Each row is a point on a landscape with many valleys, with its height.
A ball rolls from a point to the lowest of its 2 nearest points, and stops where none of them is lower. Distance is the straight distance between rows; heights are no part of it.
J_888 h=557: [-25  17  21  -8  16  31  48 -27  -2 -19   3   1 -12 -48 -14 -10 -20 -42
  -9  13   4 -22   5  76  -6 -34 -15  19  13]
J_31 h=478: [ -6  -8   5  23  29  19  31 -15 -22 -15 -17 -10 -12  44  12  -6 -45 -55
  22  -3  18   1  32  -4 -41  -7 -29  -2 -36]
J_847 h=223: [ -3 -10   7 -14  -4 -26 -13 -52  21 -26  15  21 -13  -1 -13   9  19  40
   1 -38   0 -10   7  15 -17 -31 -35 -35   7]
J_120 h=210: [  9  22   2  36 -15  -2  -8  82 -17  15  22  -7 -17 -15   9  22 -10 -15
  36   4 -19  43   6 -32  38  26  -2   9 -13]
J_854 h=295: [-35   6  -3  28  19   3  -4 -21   8  25  -7  25   2   7  -6  27  17  -3
 -19   1  -5  41  40   1 -23 -27 -39 -52 -14]
J_858 h=539: [ -1  11   2 -20  15  43  21 -20  12  -4 -16  16  -1 -24 -15 -41 -17 -10
   0  20  15 -12   4  79  13 -14  -1   2  -8]
J_864 h=646: [ -7  31  -1 -31  28  47  17   4  18 -30  20  -9 -38  27 -34 -43  35 -32
 -15  31   0   9 -13  22  -6   2  12   2   3]
J_34 h=456: [ 12  11  28  12  42  16  22 -28 -30 -20  20 -11 -25  32  -6 -11 -37 -48
  45   9  18 -19   3  21 -24  -3 -17   8 -21]
J_82 h=505: [ 18  19  18   2  10 -18  28 -13  -4  -9  -4  15   9  -5   2   8 -42  -3
  26   2  12 -12  41  -8 -20  27   9   2 -29]
J_881 h=390: [-36 -20 -17  20  15  17 -23 -68 -16  38 -19   5  32  12 -16   3 -35 -11
  -3   1  12   5  34  30 -47  -9 -23 -34 -27]
J_495 h=563: [ 41 -14 -14  -4 -66 -28  -3  59  23  15 -23 -21 -14   8  24   1   0  26
  19 -19   6  26 -11   3  21  34  23   7  12]
J_535 h=679: [ 15   9 -10  -1  13  -7  60  -5 -16 -55   7  -5 -40  34  14   7   4 -25
  10  -8 -16 -18 -13 -34  -5   6 -17  19   4]
J_108 h=365: [ 13  -6  28   1  29 -24 -51 -24  13 -37  14  -4 -19 -24 -13  29 -19  30
  -3 -18  16  18  31 -11 -10  28   7 -61   8]
J_86 h=440: [-47 -18  -6  18  15 -15  36 -45 -32  27   7  17  26 -12 -11  30 -33 -18
   5  -9  -6 -33  16  -8 -45 -40 -43  11 -21]
J_615 h=626: [  9 -28  16  -7 -57 -30   5   8  18 -18  38  16  -3  -7 -40  54  18  19
  18 -36   3  22  18 -40  -8  -3  12 -20  55]
J_33 h=218: [-29 -11  34   1  20  29  -7 -19 -24 -25 -11 -22   9 -38  14   5 -29 -21
 -13   7  29 -21  35   1 -49  24  25   5  -6]
J_665 h=359: [  1   1   4  -7 -28 -41  38   4  12 -10 -11  30  -7 -43   0  43  -4  39
  -4 -25 -20 -40   4  -3  19 -11  -2   5  33]
J_599 h=320: [  5 -22 -30  30 -11  -6  11  57 -19   4 -15 -30 -51  22  47  26   2 -33
  14 -28 -23   2 -15 -31  27 -21 -33  13   7]
J_565 h=580: [  8   0  33   6 -11 -14 -26  47 -12  35  11  16 -21  34  -2  -2  37  -7
 -10   0  10   2 -43 -29  52 -32 -48  32  11]
J_410 h=499: [ 12 -37   6  13 -42   2   5  33  10  19  32  -8  54 -11 -34  19  -1  15
  45 -17  -6   3   2  11   8   9  37 -20  35]
J_519 h=333: [ 23  31  41  -2  13 -34 -45  10  15  17  -2  13 -56 -17  14  26  18  57
  15 -37   8   4 -26 -21  50  13 -23   8  17]
J_914 h=115: [ 21  39  11  11  -2 -22  46  37 -10  12  15   4 -10  -5  19  32 -12 -21
  34  -3 -42  -9  -7 -47  16   5  -4  34   0]
J_959 h=729: [  3  11  30   2  28 -33  -4 -14  -6 -51 -13  -6 -37 -44  22   9 -25  10
 -21 -25  13 -40  -4  -4  17   8 -23  13  18]
J_271 h=304: [ -7  11 -26 -22 -18   9  31  42  13  -5  -3  16   9 -19  -3 -12  24   3
 -27  15 -10  -7 -46  -1  43   3   9  29  16]
J_504 h=548: [ -5 -13 -11  12 -19  -6 -52  -1  24  -5 -10   0  36   7  22 -21  21  34
 -39 -13  19 -11 -42   5  26  -1 -46  -4  21]
J_540 h=346: [ -6  -8  27  12  18  19  -5 -15  -6   4  48   2  -2   9 -46   4  38 -10
  27  -3 -21  11   1  -9  -5 -56  -9 -32   9]
J_509 h=318: [-30   2   9 -16  33  32 -16 -62  22 -13  21   7   7 -12 -57 -11  -9  16
 -19  -2   1 -28  61  34 -36  10  19 -25  33]
J_686 h=470: [ 19  -3  13  10 -30 -25  13  38   1  37  16  -4  52 -44  -4  16 -19  18
  44   2 -19  -9   9  20  20   9  43  -2  18]
J_228 h=394: [ 14  -5  17   3  14 -22 -34 -27  -3  10  14   1  27  18  -5 -24  13  23
  27  -2   2 -47 -56   8   7 -44 -16  -7  17]
J_950 h=506: [-24  47 -24 -27  10  32   7 -41  12  44 -44  47   1  13 -19 -15 -31   1
 -19  36   9  28   9  20 -11  29  -8   4 -44]
J_883 h=201: [  8 -32   4  -2 -61 -13 -33  66  12  15   2   3 -14 -21  -8  -4  29  25
 -23 -13  22  13 -28  17  46  -6 -22  26  37]
J_186 h=240: [ 37  57  20 -24  11  -3  40   9  28   0  -6   6 -35  16  17  10  -4  14
  24  -8  -6  14  25 -20  30  42  -9  27 -23]
J_803 h=438: [ 14 -27  10   7 -37  13 -48  -7  11   3  -2 -25  -2  14 -21   3  56  18
 -53   2  27  50  17  23  -8  -9  24 -41  14]
J_85 h=329: [ -3  24   2  18  10  12 -12  23   6  22  23  -2  34   9 -33  18  -7   8
  24  43 -11  11  33 -35 -26  52  66 -23   7]
J_214 h=450: [-10 -31  -6  25   1   7   7  21 -43 -29  19 -65 -24 -38  19  17 -38 -34
   6   0 -17   4  35 -25 -19  28  41  18 -15]
J_178 h=229: [ 15 -35  -1 -22   3 -19  22 -48  -8 -30   1 -12  15 -10   0  28 -18   1
  -1 -29  -9 -39  29 -20 -31  -6  46 -18  -4]
J_573 h=515: [-20 -12 -27  27  -9  21 -48   3   0  -6  19 -42  14 -30 -27   3   8  22
 -30   1  -4  29  14  -7   5  35  70 -25  20]
J_498 h=574: [  4 -11  -6   2   5 -12 -39  19  -6 -12   5 -32   8 -56  19 -27 -33  29
  -7   6   7 -20 -16  43  34  18  44  11  -2]
J_433 h=422: [-20  13 -17  -7  23  29  66 -34  -9 -18  -9  18  -6  49 -35 -17 -40 -56
   5   6  18 -17   6  -5 -44  19 -23  33  10]
J_899 h=489: [-13  46 -24   0  22  42   1 -24   9  29 -37  35  17  19  10  -6 -10   1
 -18  50  13  17  -1 -22  -9  43  23  18 -50]
J_131 h=154: [ 15 -10 -19 -21  -8   1 -23 -42  25  -8 -11  -1  26  29   2 -32  30  29
 -16   5  14  -4 -19  34  -8   3  33 -22  -5]
J_505 h=172: [-15 -22  17  29  21  -1 -32  -4 -35 -29 -18 -23  12 -26  33  10 -45  -9
  -7  -4  35 -15  16 -16  -6  22  -6   6 -14]
J_975 h=425: [  1 -20  25  -4  23  -6  -1  10 -35 -56  13 -50 -47 -58   2   9 -42  -7
  -8 -18  15   0  39  -9 -10  40  39  -6  -9]
J_365 h=600: [ 12  19  29   9 -17 -17   0  50  -7  33  29  21 -15   8  -4   6  31  10
  35   2 -18  -5 -55 -39  43 -16 -23  40  18]
J_645 h=511: [-30  11 -38   7  -4  15 -21 -13   8 -43  -6  -5  53   4   1 -12 -18   5
 -39  26  25 -23 -17 -26  -6  37 -12  19  32]
J_3 h=340: [ -5  28 -24 -30  -1  29  32  19  25   8 -12  36  15  -5 -21 -30  26  -6
 -15  37  -4   2 -20  15  21  -6  29   6 -10]
J_552 h=636: [ 30 -18 -15  -5 -13  -2 -13  28   5  29 -39 -12   7  31  38 -22  37  -5
 -17 -11 -14   2 -37   3  34 -23   6   0 -11]
J_816 h=401: [ 19   2  17 -32   7  -8  12  -5  14  37 -10  33   3  43 -10 -35  34   7
  23   6   5  -2 -28  23   5 -38 -24  -2 -20]
J_549 h=524: [  9 -36 -14  14 -33  -6   1   7   3   4  13   2  46  23  -9  14  12  14
  13 -21 -14  -3  -2  -3 -13 -11   5 -15  24]
J_852 h=602: [-52   3  -7   9  14  34  11  24 -34 -43  21 -27  16 -50   2 -14 -29 -27
 -38  28   3 -31 -23  -4   8  12  -7  56  22]
J_78 h=341: [  4 -34 -23   7  -9   1  -3  -5  20  -9 -24  12  28  49  11 -19   6   2
  -8 -34  36   8   0  30 -13  -4 -61 -26   4]
J_861 h=176: [ -1 -31  20  16  23 -24 -35 -58  -3 -34  19  -2  17   1  -8  13 -20  24
  13 -39   8 -26  13   3 -16 -15 -39 -31  25]
J_844 h=300: [ -6  -9 -43 -12  21  12  30 -50  -7 -25 -29   7  17  35  11 -14 -16 -27
 -16   9 -12 -30 -19 -15 -33 -28  -7  17 -15]
J_313 h=303: [-15  13  17 -17  16  29  30 -26  13  11  31  15   0  13 -50  -6   1 -17
  24  14  -8  18  15  19 -28 -30 -12 -23   5]
J_931 h=488: [  9 -10   3   0 -41 -35 -78 -10   1 -21   2 -17 -44 -10   9  22  44  35
 -33 -15   7  15 -35 -34  23  -5   0   0  24]
J_710 h=402: [ 42  27  -6 -19 -14 -30   7   3  -4  43  -6   1  14  16  30  13  12  18
  38  10 -45  -7  -7 -22  -2 -14  52 -11 -29]
J_538 h=289: [-36  16 -12 -11  34   7   6 -62   7   1  -8  21  11 -18 -32  12 -17  15
 -27  19   7 -23  51   9 -52  16  29 -14   1]
J_348 h=321: [ 17  20   9  -1  23   5  -3 -21   1   5 -41   2 -29 -26  59 -12  -6   0
  -3 -10  17 -19   8  37  24   9 -25  17 -42]
J_470 h=584: [ 36 -33 -20 -28 -67 -29 -27  48  24 -14   6 -20 -44 -18  -7 -10  -6  37
   8 -27  16  24  -3   8  19  27  53  17  21]
J_96 h=616: [-41  -5 -24  -6  33  47   8  12 -15 -31   7 -37  13 -19 -10 -48 -39 -58
 -24  28  -3 -17  -9  25  12   0   3  37  13]
J_625 h=587: [ 22 -38  28  16 -64 -40 -28  23  -2  40   2  16  25  36 -19  12  38  16
   9 -19  20   4 -26 -11  10 -33 -37  -7  30]
J_463 h=332: [-12  15  18  34  27  -2 -32 -31   5 -10  22  14 -14 -18  -1  40  17  15
  -7   1   6  34  39  -7 -10   1   5 -50   0]
J_342 h=392: [-17  15  -2   3 -25 -45  34   1  10  15  -8  37  10 -52  18  59 -18  25
 -13  -6 -30   8  42  -9  -8 -10 -18   2  -6]
J_338 h=416: [-27  14  14  -7   6 -29  44 -23 -29  35 -17  28  29 -25  23  22 -26  -9
  13  -1  -7 -22  22   7 -33 -27 -36  19 -43]
J_279 h=429: [  4 -14 -17   1  19 -23  12 -42 -11  27 -14  -4 -12 -14  36  25   8  -3
   1 -13 -43 -23  20  19 -30 -58   4 -16 -34]
J_87 h=536: [  5  -8 -19  -6 -18  -1 -68   4  -9 -30  27 -49 -14 -15  -9 -18  12  31
 -15   2  -7  33 -16   7   7  26  73  -8   4]
J_42 h=26: [  1 -44  11 -30 -25  20  -9  45   9   4  -3   1  25   9 -33 -47  36 -13
 -21   6  23  40   5  50  19 -30   1 -20  27]
J_580 h=428: [ 25  13  10   1  24 -44 -24  -7  -9  -3 -17   5   7 -22  29  15 -33  25
   7  -2   8 -35 -28 -43  21  50  27  15  -5]
J_935 h=624: [ 23   9  25 -22 -47 -37   3  53  -2   2  38   3 -33  -5 -31  12  19  12
  44   1 -26 -11 -40 -42  18  -2  27  34  38]
J_173 h=305: [-41 -32 -31  28   3  26 -18   6 -20 -22  17 -52   8 -33   9  14  -8 -25
 -29 -18 -21   4  14   0   4 -24   2  -6  29]
J_118 h=588: [-33  18  26  12   7  27  34  19 -32 -32   1  -8  -8 -65   7  -3 -33 -27
 -16  33  21 -16  -4  10 -18  20   1  56  -1]
J_84 h=344: [-14   7  16  -9  31  45  -8 -32  18  20  43   4 -15  -2 -59  -1  15   8
   5  23 -20  11  59  24 -34 -10  37 -43  13]
J_315 h=445: [-45  37   5 -17  23  35  60 -41 -22  21 -11  26  -1   7 -45  -5 -44 -44
 -25  39   2  -9  -5  -6 -53  18 -11  43   5]
J_332 h=464: [ 15 -20  13   1 -63 -14 -63  22   7  -7   5 -15 -27 -20 -15  17  45  28
 -36  -2  21  55   5   0  17  17  20 -15  16]
J_167 h=270: [ -1  -8   3  18 -11 -11  42  34   8   4  -5  33 -11  -4  12  29   0   0
  13 -31 -14  -1  14  20  11 -30 -60 -14  20]
J_160 h=705: [ 31 -19  19 -15   9 -32   2 -13   2 -63  24 -21 -31  10 -35   6 -36   8
  25 -35  11 -25   5 -25   2  27   1 -11  30]
J_805 h=268: [  8  -9 -20 -21  -3  -3  45 -48 -14 -30 -15 -10   2  -4  33   7 -12 -19
 -17  -4 -14 -49  10  -5 -40 -18  18  15 -12]
J_471 h=129: [-39 -26  12 -20  -3  31  10  33  32  16   6  22  37  13 -60 -21  45 -24
 -24  21   5  37  14   5  -2 -36   5 -18  42]
J_943 h=389: [ 14   3  25   3  16   7   7  -5 -33  -2  50 -12   4  27 -27   4  19 -33
  65   2 -38  -3 -25 -21 -10 -40   6  -7   7]
J_202 h=498: [ 14  15 -22   6  16   3  15 -11   0   3 -21  16 -16  54  30   4  -8 -25
  20   1   8  25  25  -5 -22   9 -34 -14 -48]
J_917 h=472: [-27 -26 -32  20  12  35   4   8 -30 -31   3 -51 -11 -25   6  18 -15 -28
 -35   8  -3   1  64 -12 -23  51  48  -5  11]
J_386 h=534: [ 21  12   5   8  -2   7 -19  10  13  18 -18  18 -24  44  32  -3  39   5
 -14  -7  22  39  -6 -26  29  19 -35  11 -31]
J_654 h=114: [ -6 -23  30  26  22 -17 -34 -26 -16 -16   4  -3  39 -36   8  19 -35  12
  19 -14  33 -26   8   5 -13   2  -3 -14   5]
J_585 h=367: [  9  41 -15 -25  11 -18  33 -30  -6  24   4  19  11  19   9  -1   8 -13
  27  19 -43 -19 -20 -12  -7 -27  16  18 -44]
J_904 h=206: [ 40   2  11 -29 -14  -2 -18   4  21 -10  -4 -10 -13  11   9 -33  29  31
  15   3   6 -12 -19  30  14   9  33  -9 -12]
J_373 h=180: [ 10 -19  13 -11  17 -18 -18 -52  -9   9   1 -21  17 -41   7  36 -10   9
  -4 -27 -15  -7  50   5 -32 -12  59 -42 -11]
J_670 h=400: [ 28 -23  -2  13  -7 -20  20  -3 -14  27  -7 -24 -20 -11  36  24  -4   2
  25 -33 -49 -32   6  29   2 -60   8 -21   3]
J_213 h=202: [ -3 -22 -25 -41 -24  24 -14 -29  22  -6 -28  11  44  54 -22 -45  32  10
 -48  13  24  15 -15  28 -22 -10  -4 -13  10]
J_99 h=516: [ 12  33   3  -2  12   1 -15 -16  16  16  -4  16 -19  39  25  10  16  17
  13   4  12  42  20  -7  -1  19 -13 -33 -50]
J_351 h=633: [-22  -5 -16  -6  31  57  15   6  14 -29  26 -24  -7   3 -46 -52   3 -32
  -6  13   7   7   4  32  -1  -5   1   2  18]
J_47 h=427: [  6  -9  -7  -3  -4 -31 -27 -18   3  17  -8 -20   2  15  43  -9  16  31
   1 -17 -21 -54 -59   7  12 -45  -6   3  34]
J_450 h=185: [ 19  57  12  14  23   5  51  29 -12   4   3   5 -26  -7  32  15 -22 -34
  24   4 -11   0  29 -21  15  31 -26  43 -29]
J_859 h=410: [  5 -18 -12 -26 -37  14  -4  20  15   2  -6 -10   9  24 -25 -13  67   1
 -64  28  14  37   7  -3   1  -5  37 -18  11]
J_16 h=446: [-20  18   4  39  11  12  11  16 -26  23  -4   7  24 -41  29  30 -18 -17
  -6  28  -4   9  30 -14  -7   9  21  -6 -28]
J_40 h=547: [ 19  -9  -2  17 -32 -34  -4  -9  13  42   6   0  59  34 -25  18  26  23
   5 -14 -17  27   5 -27 -31  10  33 -27 -12]
J_77 h=368: [ 36   3  23 -38 -37 -23  30  13  15  28   5  24 -26  38  -3  -6  42  16
  18 -16 -15  19  10  22  -2 -43 -37  -6  -7]
J_697 h=606: [ 23 -18   4 -36 -52 -43 -34  51   6  -7  33 -18 -68 -24 -35   1  -3  23
  36 -27   1   3 -30 -16  15  -3  29  40  39]
J_416 h=457: [-14  12  -7 -23  27  21  47  -1   7  40 -27  27  19  31 -20 -36 -28 -60
  32  21 -14  16 -11  24   3 -22  -8   1 -26]
J_220 h=273: [-53 -41 -19  14  12  43 -25   3  20 -18  28 -62  32  -1  -6 -31  -5 -39
 -41 -25 -16   5  13  16  10 -22 -31  -5  42]
J_886 h=330: [ 64   5  44 -34 -50 -31   0  28   9  36   3  -5 -46  34  19  -4  31  22
  32 -14  -2   5   4  -3  10  -7  -1   0   1]
J_669 h=260: [-23  -4 -20  12   4 -15   0 -39  10  39   6   0  14  25 -15  34   4  17
  -9  -5  -4  53  58   3 -55   3 -12 -60 -30]
J_391 h=494: [-34 -16 -39  28  22  25 -42 -11  -7 -17   6 -47  19 -18  -8  23  11   4
 -59   3 -18   3  44 -32 -19  32  56 -24  35]
J_198 h=184: [-20  -8 -19 -14   3  36 -48 -17  24  -7 -16 -20  25  52 -10 -49  38 -23
 -66  13  22  29 -12   7  -7 -11 -23 -18  20]
J_273 h=490: [-17  -6 -25  18  20  35 -15 -18   3  -5 -19   4  49  40  -8 -19 -17 -15
 -16  25  23  -3 -10  -9 -17  22   6  -7  -1]
J_611 h=222: [ -6  -7  -5  13  12 -23   0 -56   5  26 -18  -8  18 -11  11  29  -6  13
 -11  -6  -2  20  66  14 -41   5  38 -46 -36]
J_459 h=324: [ 14  -1 -32 -34 -30 -35  52  -3  26  -6 -27  37  18  -6   4   1   1  37
 -12 -11  -5 -29 -11   8   0   5   8   2   5]
J_492 h=555: [ 26  -5  15   8 -11   7 -27  55  -7  46 -26  -7 -50  32  33  -8  37   6
 -19 -13   8  32 -16 -19  61  -2 -33  36 -17]
J_355 h=573: [-26  -1  25 -11   5  12  43   1 -11 -32  -9   4   5 -75  13   2 -20 -17
 -22   7   6 -40  10  31  -8 -17   7  41  10]
J_487 h=718: [  8  -4  21  16  20 -41 -16   0  -7 -46  28 -18 -37 -26 -10   4 -31  16
  23 -32   2 -24 -14  -8  19  -1 -20  -5  38]
J_371 h=219: [-26 -12   6  23  -2   2  31   7  -1 -24  19  15   3 -23 -16  18   4  -9
   1 -11 -10 -16 -14   7   4 -32 -40  -4  38]
J_449 h=356: [ 14  19  24  -2  25   8   6   6 -22  18 -34  -3  -4 -49  53  -7 -27 -16
  20  18   0 -26   3  23  16  -2  16  30 -55]
J_95 h=486: [ -3  31 -17 -16   8   5  69  36   0  36 -15  41  43   2  -2 -14 -26 -40
  22  29 -29  -6 -17 -12  10 -17  -1  31 -19]
J_270 h=556: [-20  -2 -23   8  16   5 -71  14 -21 -26  27 -57 -10 -44  24 -28 -10  20
 -21  18 -15  15 -18  27  33  15  45   8 -16]
J_429 h=431: [ 12  10  -2 -22   4   2  40  16  15  19 -18  38  31  66 -21 -46  -2 -45
  36  13   5  10 -27  11   6 -13 -33   8 -13]
J_190 h=377: [ 10  10 -13 -27 -28  20  -1  33  28  25  -1   6  25 -12 -21 -18  53  15
 -25  36 -10  25  -6  17  16  -5  59 -11  -3]
J_884 h=214: [-32   1 -27  33  15  21  20  22 -21 -15  10   4  -3   2   1  37  28 -38
 -28  11 -27  15   2 -57  -2 -20  -2 -12  18]
J_972 h=415: [-40 -40 -15  -2   3  12  21 -61 -19  35 -10   8  47  26 -35  -2 -50 -31
   6 -22   5 -27  22  19 -59 -33 -41  -1 -18]
J_687 h=314: [  1  16   3  22  30  23 -29   8  -9 -21  26   0  10  -9  -4 -42 -23  -8
  12  21  31  -9 -44  20  20  20 -17  18  -8]
J_275 h=388: [-12  12  38  -8   7  -1  13 -30 -27  32 -42  18   0 -31  35  -9 -43 -13
  25  12  11 -30   4  29 -31  -4 -19  36 -58]
J_144 h=460: [ 31 -10  12 -18 -32 -25 -56 -19  -6   4  -3 -18 -21  15  14  -9  45  36
  -9  -8  -4  -9 -43 -16   5 -40  18  -7  28]
J_89 h=420: [ -5  17  -8  27 -16 -14  30  30  -8  36 -12  11  21 -37  45  52  -3  -5
   1   9 -35  19  32 -22  11 -10   2  -6 -10]
J_971 h=667: [ -3  21 -16  -9  18  13  46  -6  -1 -27   3  17 -27  36   0  -1  38 -41
 -10   5 -10   3 -28 -33  -8 -25 -33   3  -5]
J_637 h=529: [-33   2 -29  30  -4   2 -41 -20  20 -21 -15   6  59 -14   5  -1  12  27
 -55   8   7 -10 -43 -11   3  -1 -20  -3  28]
J_988 h=232: [-54 -25 -25   4  24  61 -41 -15  32 -20  12 -51  14  44 -10 -47  -1 -46
 -50   6   6  15  11  -4  -1  -5 -34 -17  35]
J_372 h=406: [ 25  20  -1 -13  23 -15 -39  -6  -1 -29 -13  -4 -17  -9  24 -17 -11  37
  -4  -4  27  -8 -28 -16  39  68  21  19 -21]
J_779 h=469: [-39  18 -12  29  26  25  -8 -15 -12  22 -24  24  33  -4  13  12 -29 -25
 -23  41  14   3   8 -20 -22  25   7   0 -26]
J_897 h=266: [-32  -7 -16  41  31  28  -4 -23 -22 -17  20 -19   8  -7  -1  16  -8 -31
 -16   4  -6  -9  15 -20 -17  -3  -3 -15  17]
J_731 h=567: [ 20 -28  16  23 -52 -33 -53   4  17  10 -17   3  20  12   0   3  32  36
 -15 -31  33  12 -25  13   5  -2 -20 -21  18]
J_545 h=123: [ 15 -45   5 -20 -39   1  -2  54   9 -13   5 -11 -34   0 -17 -33  27   1
 -15 -17   9  23  -3  62  35 -17 -28   9  30]
J_616 h=619: [ 11  -3 -31  23   8   0 -22 -11  -7  17 -35 -10  29  14  50  -4  12 -13
  -3   3 -19 -16 -25   2   4 -34  12  -1 -31]
J_641 h=653: [  7 -11 -19 -37  -1   4  27  10   8 -11 -27  -1 -13  45  25 -37  54 -37
 -29   2  -5   4 -40 -18  19 -31 -11  12  -5]
J_718 h=485: [-17  35  24  -8  22 -21  31 -26  -9  10   7  40  31 -22 -30  11 -41  17
  20  21  12 -23  10 -18 -23  24  -7  18 -14]
J_38 h=426: [ 23  -3  22  24  28  20 -15  -1 -20 -10  30 -21  -3  30  -5 -17  -8 -12
  71   3  -1  -6 -11   0  -2  -8   5 -20 -11]
J_962 h=361: [ 18 -37 -24  41 -18 -17 -14  15  -1  20 -32 -38 -31  -1  58  21  -2  -2
   4 -40 -26 -13 -11  -4  18 -33  -6  -7  20]
J_862 h=434: [ 21  17  -5  -4  -8 -18  -4  12  -3  38   6  -2  25 -29   7  -2  10  17
  28  23 -35 -28 -29   2  20 -10  53   7  -8]
J_866 h=369: [  7  10  -8  24  -3 -13   9   9  -3  19  -4   0  70  -4  -2  26 -26  11
  13  26  -5  -8   5 -39 -26  47  57   1 -21]
J_468 h=374: [ 28  22  19 -21  18 -17 -25  -6  11  -9  -9  15 -35  16  14  -1  32  54
  -9 -10  24 -11 -42 -29  38  35 -24  43  -1]
J_981 h=601: [ 15   3 -41   8   1  -9 -48 -25  -3  -9 -21 -21  16  -6  46 -12  23  21
 -20   7 -21 -13 -56 -21  21   3  49  -5  -7]
J_460 h=395: [ 28  -7  21  -6  11 -27 -25  10   1 -41   5 -19 -46 -55  -8  29 -46  19
   0 -37  15   9  38   7  17  27  16 -37   5]
J_872 h=465: [-37  53  13 -14  12   2  45 -48 -13  16  -7  42   0   5 -42   7 -49 -16
  12  33  13  -3  26   4 -50  26 -25  15 -24]
J_296 h=525: [ 13  -6  -3  -5 -11  -8  43  26  -4 -28 -18  -3  18 -12  12 -11 -39  -2
  13   6  22 -29  13   7   4  47  12  17  -1]
J_389 h=583: [ 12  28 -19  -8  -8  -8 -14  -2  11  14 -11   5  16  19  19   4  45  22
 -10  29  -8   4 -48 -52  19  18  40   2 -26]
J_985 h=290: [  6  12  46  -2   7 -11 -52  13  -2 -12  38   2 -56 -39  -1  -2  22  49
   9 -14  13  13 -31   2  54   9 -12   1  14]
J_879 h=521: [ -9  35  -1 -15  17  37  30 -26  13  32 -42  45  -5 -12   9 -30 -31 -16
 -11  35  12  12   2  54  13   5  -4  19 -46]
J_926 h=269: [-11  14  -8  39   3  12  25  82 -11  14   4  -9 -28  -3  24  19   6 -47
  17  -7 -28  35  -3 -29  40  -4 -37   5  -8]
J_83 h=542: [ 21 -27 -24   8 -41  -9  13  54  10 -13 -14 -14  25 -11   1  -9 -26  20
  15   2  20   1  -3  18   8  63  31   4   6]
J_359 h=259: [-11  -7   6  -7 -26  -2   3  55  18   8   3  31  25 -20 -12  -9  40  24
 -20  13  11   8 -36   0  43  -4 -40  25  27]
J_708 h=309: [ -7 -32 -18  19 -27 -21  15  16  15  12 -28  31   8  25  15  22  24  14
 -14 -31   5  27  10  16  -3 -29 -71 -20  -2]
J_80 h=276: [  4  39   7  27  -9  17   0  58  -1  20  36  -8  17  -4 -13  23   0 -10
  36  35 -21  52  30 -36  10  34  32 -16   6]
J_208 h=370: [-14 -33  -9   2   7  24   5   2  17   1  -4  16  26  62 -25 -28  -4 -21
  14 -12  23  25  27  21 -25  -7 -42 -31   5]
J_57 h=355: [ -6  19  22  17  39   1 -32 -37  -9   6  15  27  26  -3 -12 -25 -22  10
  43  18  19 -25 -37  20   2 -11 -27  -6 -12]
J_657 h=256: [-27 -21  15 -20  19  32 -10 -64 -20   6 -31  -8  13  -5  -8   7 -31 -18
 -18  -3  21 -22  67  12 -83   9  29 -11 -14]
J_37 h=399: [  2   0   0  18   5 -26  -3   3 -35  -4  -9  -6  56 -25  25  22 -36   1
  10  19   8 -39 -24 -54 -16  34  32  28 -15]
J_717 h=693: [ 13   0  13  -3  20 -10  33 -20 -22 -66  29 -33 -21  12 -28 -17 -25  -8
  30  -9  -4 -43 -21 -29  -9  13  10  23  17]
J_761 h=191: [ -6  -5   6  -3  -4  17   5  38  23  -9   8   5 -42 -36   0 -16  19  12
 -10  -1   1  17  -2  50  46 -12 -41  -6  14]
J_895 h=407: [ 22  -5  -8   0 -20 -16  13  65  -7 -17  16 -33 -85   0  14 -13 -19   1
  34 -23 -23   0 -13  10  31  15   4  35  10]
J_570 h=334: [-16  31  -9 -10  30  17   9 -65 -13  19  -5  17   4  17  -3  -1 -20 -20
  -2  24  -9 -13 -23   5 -23 -26 -10   8 -37]
J_675 h=294: [ 19   2  -8 -51   0 -38  48 -46  22 -23 -14  27  -8  -8  -7   1 -20  33
  -3 -19   2 -37  17  27 -21   7   8   0 -20]
J_514 h=397: [-18 -18 -23  -4  27  49  19 -23   5   1 -12  10   7  76 -43 -33 -38 -48
  19   0  12   0  23  20 -37  16 -21  -8  11]
J_532 h=282: [ 21  31   9 -13  17  -3  19   8  25  -4 -24  22 -56 -13  44  11   1  30
  -7 -25   9  -1  18  -2  40  33 -31  24 -30]
J_873 h=262: [  9   4  -1 -36   6 -11  40 -30  13 -13  19  15 -13  22 -16   1  11  19
   9 -15  -2  -7  22  27 -27 -11  -8 -22  -2]
J_778 h=288: [ 63  36  22 -25 -33 -16   5  39  24  25 -10   8 -38  35  34   6  21  28
  25 -21   0  36  26  -7  38  31 -17  24  -5]
J_543 h=160: [-30   2 -23  29   7  15  31  26  -4 -36  25   4 -33 -30   4  34  25 -23
 -31 -13 -14  11  -4 -22  16 -11 -30   1  25]
J_643 h=364: [-13   7  -6  13  43  20 -31 -70  -4  12  -1   2  11  45  -9  -9 -13  -2
  15  12   1   6  12  10 -35 -14 -12 -34 -30]
J_942 h=565: [ 22  20 -12 -23 -38 -24  -2   2  10  23   3  27  41  36 -10   4  37  20
   3  26  -1  21 -15 -47 -21  24  42  -5  -6]
J_5 h=265: [  9   3   7   0  14  15 -46  18  -7  14  11 -14  -1   7   4 -47  25  19
  12  15  10  -2 -52  21  36  -6   4   7 -19]
J_347 h=243: [ 20  11  32 -12  -1   2 -19  30  10 -10  23   1 -80 -11   5 -17  33  19
   3 -13  14  28   5  26  36   0 -27   2   1]
J_48 h=366: [  2 -20 -24  22 -33 -17 -21  76 -13   5   9 -22 -76  -9  17  16  -5 -13
  23 -30 -16  38 -24 -17  25  -2 -22  42  31]
J_28 h=608: [  7 -22  37   9 -60 -20  -8  29   4  10  34  27  -4   8 -34  38  39  18
   0  -9   4  23   3 -27  -1 -39 -27 -18  40]

Call two points neighbours if one is among the 2 nearest of the other. Go from one point of each pair to the other, from neighbour to neighbour, staying as low as possible. Name the highest point that can't be avoided.
J_120, J_198 -> J_931
J_42, J_120 -> J_580
J_131, J_198 -> J_213
J_543, J_198 -> J_173

For each start below, name the point where the ball stops.
J_852 -> J_654
J_935 -> J_654
J_931 -> J_131
J_270 -> J_373
J_495 -> J_543
J_731 -> J_654

Write out the way that a ball takes from each point below.
J_351 -> J_96 J_852 J_118 J_355 J_888 J_858 J_879 J_950 J_899 J_779 J_16 J_89 J_342 J_665 J_459 J_675 J_873 J_847 J_861 J_654
J_697 -> J_470 J_495 J_83 J_296 J_82 J_718 J_872 J_315 J_433 J_514 J_208 J_78 J_708 J_167 J_371 J_543
J_28 -> J_625 J_731 J_504 J_637 J_645 J_273 J_779 J_16 J_89 J_342 J_665 J_459 J_675 J_873 J_847 J_861 J_654
